Points on a hilly landscape, in no order, each with its height.
From any point a ball rolls to the lowest of the 2 points nearest to it. It stops when none of these is lower. Distance is the straight distance between rows; heights are no part of it.
Q919 h=271: [  0  -7   1  -4 -14 -10   3  -5  -8  -3  19  -2  24   3   5   2  -2  15
   2   9 -11  -4 -30   5  16 -12  10  -1   6  21 -14  -6  -3  -5  14  13
   6  -9  -4]
Q476 h=375: [ 17   2  12  -2   1  -2  -6   7 -23 -17  -1  -2 -14   2   7  11  -9   0
 -20  -3   0 -15  15   6   7 -13  -5  -8  19   3  -2   6   3  -7  -3  -5
   7  -3   5]
Q704 h=509: [ 24  10   0 -12 -18  -3   2   4  -7  -1   0  -1   0  10   2  -9  -9  -3
  -7   7   3  -3   5 -15  -3  -5  -4 -13  15   9  -4   4  -6   5  -1   0
  12  -6  -1]
Q726 h=105: [ -3  12 -11  -6  -5   1  -4  -1  -2  -2  11   5  -7   5  -2 -11   5  -7
   3  -6  14   4   1  -7 -11   3   5  -2 -30   1 -14 -11 -14  -4   0   0
   9 -10   8]
Q855 h=453: [ 12  -9  -7   1  13   9   9   7  -2  -8  -7   5 -17   4   1 -10  -6 -16
  -7   1   8   8  16  -5   4   3 -18  -9   6 -11  -1  19   6   2 -14  -6
   4  11   0]
Q660 h=694: [ 21  10   5 -12 -12   0   7  10 -13 -10   5   1  13   8  -2  -6   1  -7
 -11  13 -11  -2 -11 -23   2 -21  -7 -15  -5   2  -8   3 -15  17   0 -14
  11 -12   4]
Q683 h=533: [ 19  21 -14 -10   0  -1  -1  -9  11   8 -15  16 -11   8  -1  -8  -5   0
  -2   5   4   6  16  -9 -17  14  -6  -9 -19  -9  -1   6 -12   6   1  -2
   6 -17  -5]
Q140 h=330: [-14   0  -6   8   6   7  -5   2  -6  10  12  -2  -3  -9 -15   4  17  -2
  -7   1  -7   2 -14   2  -7  -2   8  19 -40  -1  -8 -16   5   1   7  -5
   1   5  13]
Q88 h=340: [-18 -11  -6   2   9  -5  -6  -6   2  -2   0  -5 -12  -8   9  -2  -3   4
   5  -3   6   5  19   8  -2  11  -9  -3  20 -13   9  -1   7  -3  -5  10
  -7   9  -7]
Q815 h=221: [  8  -4   6 -10 -15  -6   3  -7   9   7  -4  -5  26   9  -4 -13   2   6
  10   6  -6   1 -15 -13   8  -1  10   0   8  11   5  -2   4   2  13   8
  -4  -2  -2]
Q407 h=231: [ -5 -11  24   9  14  -2  -5   6 -13  -5   7  -4   9   0   4  15   8   4
   3  -1  -2  -6  -5   7  10 -16 -12  -7  18  -3  10   9   5   5 -11  -3
 -10   4   2]
Q773 h=422: [  4 -14  -4   2   1   4   4   5  -7  -9   2  -4  -8   0   4  -3  -9  -8
  -5   0  10   0  13   0   1  -2  -8  -7  22  -6   3  13  11  -2 -13  -1
   4  15  -1]
Q953 h=406: [ 12   3 -12   6 -29  -3  10 -15   8   5  11   2  14  12   1  -1 -18   0
   2   0  14  -8   0  -3   0   3  27   2  10  12  -3 -10   6  -5   3   7
  15  -7   3]
Q343 h=425: [ -3   8  -4 -14  -8 -16  -6 -10   0   6  -3  -2  21   2  -3  -1   0  20
  12   1  -7   2 -12   0   6   3   5   4  -1  14 -11 -14  -8  -6  21  21
   0  -9  -2]
Q601 h=103: [-17  -9  19   7  16  -9  -7   0 -13  -4   9   4  -3  -4   3  -5  14   3
  -2  -2   2   3   0  16   1   0 -21   0   0  -5   2  -4   0  10  -5   5
 -14   1  14]
Q91 h=582: [ 10  18  -2  -3  -1   3   6   9 -13  -9   8   5  -1  11   6   4   1  -8
 -23  -1  -6  -4  -2 -10  -9 -15   2  -5 -26  -3 -23   0 -18   7   4 -13
  10  -7   0]
Q330 h=592: [ 13 -20  11   0   6  21   5  14  -8  -9  -5  -1   6  -4   4  -3  -1 -10
   0   5   3   4  -2 -11  12  -9 -18  -8  26  -1  12  28  14   4 -13 -17
   2  11   3]
Q157 h=174: [-15  -8   6  10  -2  -1   0   0  -2  -2   5 -11  -4 -10  17  16  -6   5
   1  -6   1  -7  15  19   2  -2   3   2  32  -4   5  -2   6  -1  -8  -1
  -4   1 -12]
Q288 h=180: [-16  12   6   1  14   4   0  -5  12   5 -15  -6  -8 -15   0  21   3   3
   1 -11 -14  -7   3  14 -10  -1   7  11  -4 -16   8  -8  -5  -6  11  -5
 -11   0 -19]
Q446 h=344: [-13  -1 -11   3 -15  -2  -6   5 -12  -3  18   1   1  -2   5 -11   8   6
   6   0  12  10  -6   7   5   1   6  -2 -15  19  -9 -22 -14 -12   2  17
   8 -10  12]
Q390 h=578: [ 23  -9   3   7  -1  20  17  11   5  -6  -9   2   4   1  -4  -6 -10 -12
  -2  12   6   1   8 -10  11  -2 -12  -7  21  -3  13  25   9   4 -10 -23
   5  10  -3]
Q626 h=304: [ -4  19  -3  -2   6 -10 -11  -8  -3  -3  -3  -1   1   7   4  19  -2  19
 -12  -7 -10  -8   6  10  -1   4   1   1   3  -2  -5  -7  -8  -4  15  11
  -1  -3 -10]
Q257 h=166: [  4   2  -6   1  -3   5   2  -7  10   4   6   3  -5   3  -9  -6   2  -6
   1  -5  13  -3  -1  -6 -10   8  15   3 -22   0  -5  -6   2  -3   2   0
   6   0   5]
Q968 h=272: [ -6   0  -7  -5   9   0  -8  -2   2   3  -4   7 -12   0  -4 -17   5  -4
   4  -6   5  12   0  -4 -10  11  -9   1 -20  -5   1  -1   5  -5   1   2
  -7   3   5]
Q983 h=181: [ -1  -6   9  -7  -5 -14  -8  -2 -11   5   5  -2  22   5   3  -3   3   8
  14   2  -2   3 -20   4  12  -6  -7  -4  23  15   6   3   1   0   3  21
  -5   2   3]
Q998 h=384: [  2  -7 -11   8 -22   2   8 -12  14   7  15  -1  12  -1   5   5 -17   1
   6   0  15  -6  -2   5   0   9  33   6   8  11  -2 -10  13  -9  -3   7
   9   0   5]
Q651 h=295: [  5   4  -3  -6   0   2  -4  -5  17  10 -13   1   6   4  -5 -12   0   4
  10   1  -2   6  -3 -14  -1  12  -3   3  -7   5  10  -1   6   0   6   3
 -11  -1  -2]
Q436 h=486: [  8  11  -6   8 -11  11  18  -8  23  -3 -10   1  -5  -6   6  16 -16  -6
   5  -4   1  -1  14   7  -8   2  14   3  12 -14   4   3   2  -3  -6  -9
   5  10 -11]
Q313 h=236: [  7  -4   8  -9 -14  -8   2 -10   0   0   7  -4  29   8  -1   1  -1  10
   5   7 -10  -7 -22  -4  13 -10   9  -3  11  14  -6   1   2   2  15  11
   0  -2  -3]
Q876 h=527: [ 27   2   1  -7 -15   0   6   7  -4  -5  -5   3 -11   3  -2 -11 -18 -10
  -8  11  12  -3  11 -12   2  -7  -9 -15  25   7   0  15   1  -3  -9  -4
  18  -3   2]
Q649 h=388: [  8  -1   5   2   2   9   2   3  -7  -6  -2  -6   0   2   4   6   2  -5
 -10  -8   4  -4   4  -3   1  -5  -1  -5   8  -2   2  11   4   0  -4  -5
  -1   9  -2]
Q107 h=246: [-21  -8  17  10  12  -2  -4   1   2   1   3  -9  -8 -12  11  12   9   7
   5  -5  -3  -7   8  20   1   2  -2   2  15  -9   5  -5  -2   3  -4   0
 -10  -1 -10]
Q274 h=522: [  2 -16 -17  -5   5   1   5  -2  13   0  -1   8  -7   7  -1 -22 -18 -21
   6   1  15  13  15  -1  10  10 -13  -7  13  -2   4   8  11   3 -11  17
  14   2   2]
Q943 h=441: [  3   6 -11  -9 -16  -7   5 -13   6   6   4  -5  20   3  -2   1  -6  17
   4   5  -3  -7  -6  -3   3   3  21   5  -5  14 -15 -19  -1 -10  24  13
   6 -11  -6]
Q485 h=269: [  0  -3   8   2  -3  11   7   2  18   4  -4 -11  12  -5  -6  11   4   2
   3   2 -10  -8 -14 -10   3  -4  20   8  -4  -4   7   0   2   2   8  -7
  -8   8  -8]
Q76 h=207: [  2  -4  11  -5  -5  -6  -3  -2   3   1  -4 -10  14  -1   6  17  -7   6
  10   2  -4  -7  -8   3  11  -8  -2  -3  46   6  15  10   7   2  -5   9
  -7   5 -10]
Q783 h=352: [-14 -18  10  17   4   9   1  14  -1   0  15 -10   4  -9   8  17   8   1
 -10  -2  -4  -6  -7  13   5  -4  23   3   2   3   1  -3   7  -2  -3 -12
  -3  -1  -4]
Q859 h=405: [ -5  11  -7  -9 -11 -11  -8  -3 -15   0   7  -3   9   7   7  -1  -5  16
   3  -2   0   0  -5   9   6   1   2  -2   8  17  -9 -12 -12  -7  12  23
   6 -10  -3]
Q266 h=189: [ -9 -21  -3  -5   9   2  -8   4  11  13  -8   6  -1  -5  -3 -26   3 -12
  15   2  -4  16   0  -7   5   9 -23   8 -14   5  17   6  12   0  -8   6
 -12   8   8]
Q778 h=514: [ 13  17 -13   0  -6   0   2 -12  15   3  -8   7 -10   9  -2  -2  -6  -1
  -4  -2  10  -2  15  -6 -13  13   6  -4  -6  -8  -4   6  -3  -2   3   1
   8  -5  -2]
Q925 h=353: [-12 -10 -15  -1   3  -7  -5   6 -11 -13  17   7 -18   5   5 -29   9 -15
   4  -3  17  20   9   2   2   2 -20  -8  -9  -6  -4  -5  -7  -5 -13  10
   5   1  12]
Q72 h=647: [  9  -2  13  -5  12  -5  -7   4 -17  -7  -9   3  -4   6   2  -2   1   1
   0  -2  -1   4  -1  -3   9  -7 -26  -6  22   4   9  15   5   6 -10   0
  -7   5   1]
Q397 h=469: [  6  17 -19  -1  -8  -2  -2  -9   0   0   7   5 -10   9   7   8  -8   4
 -11 -10  10  -9  15  10 -10   6  14  -2  -7   4 -14  -8  -4  -8   7   9
  11  -6  -3]
Q697 h=547: [ 30   0   6   0  -4   9   5  13 -10 -13 -11   1 -11  -2   0  -2 -12 -10
 -14   7   8  -5  14  -9   5 -11 -10 -12  21  -2  -2  22   4  -5  -8 -17
  12   5   6]
Q102 h=462: [ 12  17 -10  -8 -17  -7   1  -9   3   5   1  -2  12  12   3   5 -10  13
  -7   1  -4 -11   4  -3  -2   0  15   0   2   7 -13  -6  -4  -1  16  11
   8  -7  -9]
Q2 h=371: [-21 -26  -8   7  10  -7  -5   0  -6   2  13  -4 -12  -7  10 -14  -1  -2
   2   0  12   7  18  11  -1  11  -7  -6  12 -15   5  -5   7  -5  -7  17
   0   7   4]
Q650 h=294: [-21 -15  10   5  13  -1  -1   3   7   0  -6  -7 -11 -10   7   3   9   1
   9  -7  -2   3   9   7  -2   4  -4   1  13 -15  13   4   3   3  -6  -4
 -14   6 -12]
Q988 h=244: [-11  -8   5  13   2  -2  -5  -1  -9  -2  16  -6  -2  -5  16  14  -5  13
  -8   0   2  -4   9  25   4   6  10  -1  27   7   0 -13   5   0  -2   6
  -3  -6  -6]
Q120 h=556: [  8  17   0 -10   4   1   0   8  -4  -1 -10  10   1   7   1 -15   4  -7
  -5   1  -5   9  -4 -16 -10  -2 -19  -5 -19  -1  -7   4 -13  15  -4 -11
  -5 -11   5]
Q5 h=483: [ 12  -1 -14   7   3   9  14  -3  11 -10  -5   8 -18   3  -1  -3 -14 -21
  -7  -2  12   5  20  -2   2  10  -5  -5   6 -17  -6  17   3   3 -11  -4
  19   6   4]
Q872 h=393: [-16 -17   6  15  -2  16   9  17   9   7   7 -11  -4 -15   3  14   8  -8
   4  -5  -3 -10  -1   8  -3  -5  25  11  -2  -5   1   2   6  -3  -8 -18
  -2   6 -10]
Q85 h=164: [-20 -20   8   4   7  -6  -8   3  -7   5   8   1  -6 -11  -1 -14  13  -2
   5  -2   0  10  -1   7  -2   7  -7   3  -6  -3   9  -3   5   3  -5   3
  -9   9  15]
Q244 h=386: [ 12  -1   9  -1   9  -3  -4   5 -19 -20  -8  -2 -22  -2   5   4  -6   0
 -15  -3   0  -8  25   5   5  -7 -15  -7  20 -10   4  11   1  -5  -8  -4
   2   5   3]
Q25 h=61: [-19  -8  13   1  13 -16 -15  -1   1   9  -3   0   6  -7  -3  -2  10  11
  16   3  -6   8 -11   7   5   4  -8   3  10   5  16   0   3   4  -3  13
 -18   5   5]
Q559 h=290: [-15  -3   6   1   7 -12  -5   3  -7   6   1   4  10  -3 -15  -6  17   3
   1   4 -10   2 -25   2   2  -8  -8  13 -14   6  -3  -6  -6   3   4   7
 -10  -1  15]
Q174 h=316: [  4  12  -7 -13  -7  -6   4  -9   7   2  -1  -2  12   7 -10   1   1  10
  -1   5 -11  -5  -8 -14  -8  -2  14   4 -29   0 -18 -15  -9  -1  21  -3
   5 -13  -4]
Q985 h=268: [-16  -2  -4   2   2   1  -7  -3  10  10   0 -10  -3 -15  -3  11   5   8
   6  -2  -1  -2  -2   5  -5   8  17  11  -7  -1   6 -12   5  -4   4   2
  -5   6  -4]
Q375 h=385: [ -2  10   1  -5  -1 -15  -9  -2 -22  -6  12   1   5  12   4   9  -8  18
  -6   2  -8  -6  -8  12   8  -6  -4  -1   8  11 -13 -10 -12  -2  10  14
   4 -10  -6]
Q873 h=372: [-17 -18 -11   3   7  -6  -2  -1 -15  -7  21   4 -18  -1   9 -22   3  -9
   2  -3  19   9  14  11   1   7 -13  -6  -5 -13  -3 -12  -5  -7  -7  18
   7   3  10]
Q693 h=494: [ 17  24 -18   1 -16  -4   3 -18  12   1  -4   8 -11   9   3  10 -14   1
  -7  -4   9  -7  20   2 -15  10  14   1  -3  -7 -11   1  -4   0   4   6
  19 -11   1]
Q887 h=549: [ 22   1 -10  13 -11   5  19  -3  17   6 -16   9   8  15 -11  -7 -11  -9
  -1   8   5   0   2 -14   4   7  14  -4   1  -3  13  16  -1   8  -5 -24
  13  -3  -3]
Q702 h=679: [ 22   4  10  -2  -1   7   9   9  -7   3 -14   6  11   9  -1 -15  -2 -10
  -5  10  -5   4  -5 -22   9  -5 -21  -9   0   4   5  17  -1  18  -4 -19
  -2  -5   0]
Q304 h=341: [  7  19  -9 -12  -3  -4  -3 -11  12  10 -11   1   3   6 -11   3   1   8
   4   3  -3  -1   1 -11 -13  10   8   2 -27  -6  -9 -11  -2  -5  17   3
   0 -11  -2]
Q902 h=634: [ 10   6  13  -5  12  -1  -2   4  -2  -6 -17  -2  -2   2   1  14  -2   3
   4   1  -9  -3  -1  -1  10  -9 -16  -4  31   1  15  16   3   4 -11   0
 -10   7 -10]
Q146 h=342: [  7  12  11   4  14   8   4   4  -2 -10 -12  -4  -2   2   1  13   7  -4
 -11  -7 -11  -2   1  -1   3  -7  -3  -1  -1  -7   4  12  -6   4  -1 -10
  -6   8  -6]
Q202 h=324: [-15  -4  -3   1 -12  -5   0   6 -14  -3  16   1  11  -2   2  -7   7   9
   1   4  -3   6 -21   7  10  -6   6   2 -12  20  -9 -19 -13  -7   8  15
   4  -9  11]
Q564 h=604: [ -2 -24  11   6  10  17   7  15  -5  -9  -1  -4   3  -7   7   2   8 -11
   3   0   2   3   1  -6   4  -7  -7  -5  16  -7  12  23  11   3 -15 -16
  -5  12  -2]
Q240 h=233: [ -8  -3 -14  -2  14   7  -8  -8  16   2  -9   4 -21  -8  -8  -4   2  -7
   7  -2   4   9  10  -1  -8  16  -3   2 -19 -18   5   1  10  -7  -5  -1
  -8   4  -3]
Q339 h=448: [  9  17 -17  -6 -12   2   2  -2  -4  -2  16   6  -7  12   7   2  -8   0
  -9  -4  13  -8   9   0  -8   0  16  -5 -16   6 -19 -10 -17  -2   3   6
  18 -15  -2]
Q795 h=248: [-13  16  -1  -3  13  -9 -12  -4   0  -1 -10   3   1   1 -13  11   9  10
  -8   1 -18  -5 -15  -2  -9  -1  -7  14 -30  -9 -14  -7  -7  -1  15  -4
  -9  -4   3]
Q58 h=328: [ -5  -1  -7  -2   5   0   0   9 -15 -14   8   8 -17   7   4 -26  10 -17
  -4  -3  12  14   5  -7  -3  -5 -23  -8 -14  -3  -7   4  -6   5 -16  -7
   4   0  11]
Q447 h=318: [-17 -23   6   6  -8   1  -3   5   6  12   8 -10   9 -12   6   1   5   3
   9   2   6  -1  -3   5   1   4  16   3  16   8  10   4  11  -4  -6   2
  -3   9  -1]
Q503 h=430: [ -8  -4   3  12   4  16  20   9  12   2  -7  -8  -6 -17   7  15  -3 -13
   7 -12  -6 -10   7  17 -12  -6  19  11   1 -15   0   5   3  -5  -6 -21
  -3   7 -16]
Q992 h=204: [-18 -24  -5  -2   8  -6  -9   3   1  12   3   5  -9 -12  -4 -24   9  -6
  16   1  -1  22   0   1   0  10 -12   5  -9   0  11  -2  10  -3  -7  12
  -9   8  12]
Q219 h=242: [-16  12   5   2  14  -5  -9  -6   8  -1  -6  -3   0  -6  -1  23   2  15
  -2  -4 -14  -7  -4  10  -1   1   4   8  -5  -8   3 -13  -7  -5  13   5
 -10  -1 -14]
Q469 h=162: [ -7   8  -6   3   3   4   0   5 -11  -6  14   6 -11   5   2  -5   7  -7
 -14  -8   8  -2  -4   3  -6  -3   4  -3 -34   0 -16 -12  -8  -1   2  -8
   5  -4   6]
Q833 h=217: [ -4  -5  -9   3  -1   7   1  -7  19   5   4  -2  -7  -9  -6   5  -1  -5
   6  -3  11  -3   3  -1  -8  11  17   7 -10  -4   2  -3   8  -5  -2  -2
   2   6   1]
Q959 h=351: [-14 -19  -5  10 -17   3   1   0  14  15  11  -9   7 -14   7   7  -5   4
  11   4  10  -4  -1   7  -1   9  30   8  12  11   1  -6  14  -8  -6   4
   3   6   1]
Q686 h=565: [ 28   4   5   2  -1  17  13  14   2 -11 -15  -1  -5  -7  -1   4 -10  -9
  -6  10   2  -2  14  -4   9  -8 -10  -2  26  -5   6  25   3  -2  -9 -23
   5  10  -2]
Q379 h=563: [ 25  -3   1  10  -9  13  18   2   8   0  -6   2   7  12  -7  -8  -5 -10
  -6   6   8  -2   3 -14   1   0   2  -8   6  -2   8  16   3   6  -7 -19
   7   3  -2]
Q722 h=286: [ -2  11  -1  -7   2 -13  -2  -9   1  -5  -1   3  11   2  -6   9   2  15
  -6   2 -20  -8 -19  -6  -3  -5   6  10 -26   0 -24  -7 -11  -2  19  -5
  -1  -7  -4]
Q628 h=182: [-10   2  -9  -1  11  17  -1  -3  20   9 -13  -3 -22 -16 -13   8   6  -7
  13  -4  -3   6   4   1 -14  10   3  11 -18 -19  10  -2   9  -2  -2  -9
 -12   4 -14]
Q479 h=172: [-12  -4  27  13  22  -3  -6   3  -7  -6   7   0   2  -4   4  14  12   5
  -1   2  -3  -7   1  14   5 -11 -20  -2   5  -8   1   0  -1   9 -10  -2
 -19   3   4]
Q122 h=312: [-11   2   2   1   7  -1  -6   7  -4   5   0   1   2  -4 -16  -6  17  -4
  -4  -1 -10   5 -19  -4  -5  -4  -4  16 -28  -1  -4  -7   0   7   6  -4
  -8   2  14]
Q69 h=303: [-15 -16   4   4  -8  -8   1   1 -12   3  16   4  18  -6  -1   1   7  15
   1  12 -15   2 -32  12  13  -9  11   3  -3  21  -8 -17  -4  -7   7  15
   4  -6   8]
Q729 h=305: [-17  -5  -1   8   8   4  -9   1  -1  12  10  -7   0 -13  -7  12  10   9
  -1   3 -11   0 -10   6  -2   3  15  13 -23   2  -1 -16   5   0   8   1
  -2   4   3]
Q118 h=658: [ 15   7  16  -6  10  -6  -4  10 -20  -7 -12   6   5  11  -4   2   3  -4
  -3   5  -8  -1 -14  -9   9 -20 -26  -8  11   3  -2  15  -1  11  -8  -7
  -4  -3   7]
Q715 h=345: [  0   8   3   2   4  -4  -5  -2 -11  -6   4  -2   6   5   5  16  -3   8
 -14  -4  -8 -10  -4   7   7  -6   5   0   4   5  -7  -2  -3  -2   9   4
   0  -1  -6]
Q247 h=568: [  6  21   1 -10   3  -2   1  10 -15  -8  -4   6   1  10   2  -2   6  -7
 -15  -1  -7   2  -4 -12 -10 -12 -14  -7 -17  -2 -15   4 -16  13   0  -9
   3  -6   4]
Q590 h=343: [  0  -3   7   5  16  -1  -4   0 -18 -15   3  -1 -19   0   9  -1   4  -1
 -10  -8   2  -1  23   8   1   1 -20  -5   8 -15   1   2   1   3  -6   0
  -5   6   2]
Q438 h=261: [  3   5  -1 -13  -6  -9  -8   3 -19  -6   5   0  -6   8   5 -14  -2  -1
   2  -4   6   8   3  -4   1  -2 -17  -7  12  10   1   2  -4  -1  -4   9
   5  -1   1]
Q165 h=210: [-18  11   6   7  20  -4 -13  -2  -2  -6  -4   3  -7  -3 -10  10  13   7
  -9  -5 -11  -2  -5   9  -8   1 -10  10 -27 -13  -4 -10  -5   3   9  -5
 -12  -2   6]
Q409 h=212: [ -5  -8  -2   6 -11  12   8   0  20  15   7 -14  10 -12 -10  15   3   3
   6   5  -5 -11  -9  -6  -2  -1  32  15  -7   1   5 -11   9   0   4  -5
  -2   5  -6]
Q687 h=545: [ 11  15  -8  -7   5   3  -2  -1   8   6 -13  16  -9   7  -3 -17  -1  -8
   0   3   0   9   6 -14 -14   9 -14  -8 -30  -6  -2   3  -8   7  -2  -9
  -1 -13   1]
Q556 h=216: [  0   5  -3  10   9  11   0   3   0  -4   8   1 -11   1  -3   8   6  -7
 -17 -11   4  -7   2   4  -8   1  15   1 -35  -5 -12  -6  -1  -4   2 -14
   1   4   3]
Q791 h=260: [ 14  -4   0  -3 -10   0   4  -2  11   9 -10   2  17  12  -3 -20  -3   1
   8   6  -1   4  -6 -17   6   6  -4  -3   6  10  15   5   4   4   1   1
  -3  -3  -5]
Q950 h=223: [ -1   4   4 -10  -1 -13  -8  -1 -13   0  -2   2   9   9   3 -11   2   4
  10  -3   0   8  -8   0   4   1 -15  -2  14  12   3   2  -3   3   2  17
  -5  -2   1]
Q189 h=460: [ -2  -1  -1  12  -9  14  22   0  23   2  -4  -4  -3 -12   8  18 -15 -11
  13  -8   1  -4   9  10 -10  -1  24   8   6 -13  -1   3   6  -5  -9 -15
   5   9 -13]
Q279 h=686: [ 26   8   6 -12 -10  -3   9  10 -10  -2 -10   8  17   9  -3 -15  -4  -6
  -5  13 -14   3  -9 -25   8 -14 -16 -15   2   6   5   9  -9  23  -4 -16
   2 -15  -1]
Q527 h=313: [  1   5   3  -3   1   9   2  -2  22   7 -14  -6   5  -3  -6   2   2   3
   7   2  -7   0  -7 -12   0   7   7   6  -2  -4  13   1   4   2   5  -4
 -13   5  -8]
Q801 h=327: [ 14  -5   7  -2 -10   0  -4   6 -17 -11   2  -6  -4  -2  10  15 -17   0
 -13  -3   2 -16   6   6   8 -13   0  -9  34  10   3   7  11  -9  -3  -3
   8   1   6]
Q952 h=102: [ -7  10   2   0  13  15   9  -2  17   8 -20  -5 -13 -18  -5  14   2  -5
   6 -12 -10  -4   3  10 -17   0   9  11  -9 -19   8   0  -1  -6   5 -15
 -12   5 -18]
Q620 h=299: [ -2   0  -6  -3   3  -6  -5  -3 -16  -8   5   2 -16   6   6 -12  -1  -1
  -6  -9  10   4  14   6  -4   3 -15  -7   4  -5  -2   1  -1  -2  -4   7
   3   5  -1]
Q688 h=300: [ -9  -5   7  10   5   0  -4   1  -6  -3  13  -5   7  -2  10  19  -2  11
 -13  -2  -4  -6  -5  15   7  -2  15   1  10   7  -1  -8   2  -2   5   2
  -4  -2  -7]
Q529 h=139: [-15 -12   4  -6  12  -8 -16  -1   9  12 -14   4   0  -7   0 -13   5   1
  19   2  -9  14  -6  -2   6  12 -23  10   0   9  19   5   8   2  -6  10
 -22   4   4]
Q105 h=391: [  1  -5  -6  -3 -13  -2  -1  -8  11  16   5  -7  13  -6 -12  -4   2   7
  15   3   4   1  -8  -6   0   9  18  10  -9  11   2 -17   6 -10  13  14
   1   1   5]
Q547 h=376: [  0  -2 -10  -5 -16  -3   2  -6   4  12  11  -1   6  -3 -13  -9   9   4
  18   3   8   8  -8  -8  -1   3  12   9 -21  15  -6 -23  -5 -11  12  15
   6  -9  11]
Q392 h=161: [-23  -4  16  11  18  -5 -12  -1  -6   0   7   2  -8 -10  -6   1  15   6
  -5   0  -6   0  -4  17  -5   5 -12   8 -18  -7  -3 -14  -2   7   1   2
 -12  -1  16]
Q508 h=532: [ 14   5 -16  10  -7   3  13 -11  29   6 -21  11  -1   9  -8  -5 -16  -6
   4   8   5   3  10  -9   2  13   5   0  -1  -4  18  11   2   5  -2 -17
   9  -4  -5]
Q568 h=427: [  8  10 -17  -4 -23  -2   5 -11   2   1  17   5   3  13   3  -5 -10   1
   2  -2  16  -6   5  -2  -4   3  20  -1  -2  15 -12 -13 -11  -5   3  11
  19 -16   1]
Q700 h=302: [ -6   7 -10  -6  10  -3  -7   4 -10  -6  -2  12 -18   6   3 -21   8 -10
  -2  -7   6  13   7  -1 -12   4 -23  -6 -21  -9  -7   0  -5   3  -6  -4
  -4  -4   7]
Q340 h=277: [-15 -22  17   7   5  -1  -5   6  -8   1   8  -8   6  -6   8   4  10   2
   4  -1   2   0  -3   8   7  -3   0  -3  15   2  11   8   7   4  -8   0
  -6   7   3]
Q895 h=408: [ -5 -13   3   1 -11   4   1  -1   2  18  13  -9  16  -9 -12  -1  10   4
   9   8  -8   1 -18  -6   5  -1  21  11 -15  11   1 -12   6  -1   9   8
   0   7  10]
Q430 h=505: [  5 -10 -12   1  -3   4   9  -8  11  -4   5   6  -8   5  -1 -12 -11 -14
  -1  -3  18   4  10  -2  -1   9   1  -4   5  -5  -3   9   6   0 -10   4
  16   4   4]
Q419 h=669: [ 28  12  15  -4  10   6   4  12 -13  -5 -18   4   1   3  -2   3   1  -8
 -10   7 -11   2  -2 -13  10 -12 -19  -8   5   0  -3  22  -5  13  -5 -18
  -3  -2   2]
Q416 h=619: [ -2  -6  14   1  12  10   7   8   2  -5 -13  -6   1  -7   7   9   4  -5
   8  -3  -6   2   0   0   4  -7  -8   0  26  -6  15  18   3   4 -11 -11
 -10   9 -14]
Q899 h=273: [  3  -4   8  -4  -7 -11  -9  -2 -14  -4   3  -8   3  -1   7  15 -13   8
  -2  -1   1 -12   2   9   9  -6  -3  -5  41  11   9   4   8  -5  -2  11
   0   3  -1]
Q132 h=488: [ 26  14  -5  -7 -26  -7   6  -1  -1   0  -1  -4   6  12   1   3 -16   4
 -12   8  -3 -14   9  -7  -4 -10  12  -9  13   7  -9   1  -6   5   7   2
  16  -8  -5]
Q381 h=266: [-11   7   0 -10   5 -18  -7  -1  -4   3  -5   6  14   4  -8  -7  10   9
   7   2  -9   5 -21   1   2  -6 -12   7  -8   8  -7  -6 -11   2   9  14
  -9  -6   7]
Q30 h=360: [ -6  -1  -8  -6 -12  -5  -5   0  -4   4   8   2   3  -1  -1 -16   7   3
  13  -3  13  10  -6  -3   0   4   2   1  -9  14  -3 -13  -7 -10   7  16
   4  -4   9]
Q893 h=363: [  5  23 -13 -11   1   3  -8 -16  19   8 -18   3 -13   3 -17   7   2   3
   6   5   1   2   9  -8 -16  21   2   4 -26 -11   1  -6   4  -9   9   2
  -6 -10  -6]
Q533 h=276: [ -1   6   5  11  15  14   4   7   0 -11  -2  -4  -7  -3   1  11   9  -9
 -16 -12  -5  -3   6   4  -5  -4   7  -1 -21 -11  -3   5  -4  -2  -1 -19
  -5   9  -1]
Q756 h=131: [-14  -7  13   3   7 -17  -9  -2  -8   6   4   0  18   1   0   4   7  15
   9   6  -6   0 -17  14   9  -5  -7  -3  11   9   5  -5  -3   2   1  19
 -11   3   6]
Q79 h=510: [  9   3 -10  10 -11   8  18 -12  30  -5 -11   8  -6   1  -3   5 -20  -9
   7   1   7   6  14   0  -2  12   8   1  11 -14   9  10   5   1  -8  -9
  14   6  -3]

For each start below, name the point where the ball stops.
Q547 | Q815
Q773 | Q726
Q873 | Q952
Q564 | Q157
Q247 | Q601
Q686 | Q157
Q339 | Q601
Q304 | Q601
Q279 | Q157
Q244 | Q25
Q436 | Q157

Call two points neighbours if one is among the 2 nearest of the other. Go from one point of each pair to the other, from neighbour to neighbour, staying as low as possible. Name the highest point that can't be avoided.
Q25, Q601 | Q992
Q76, Q25 | Q244
Q157, Q952 | Q715
Q815, Q409 | Q527
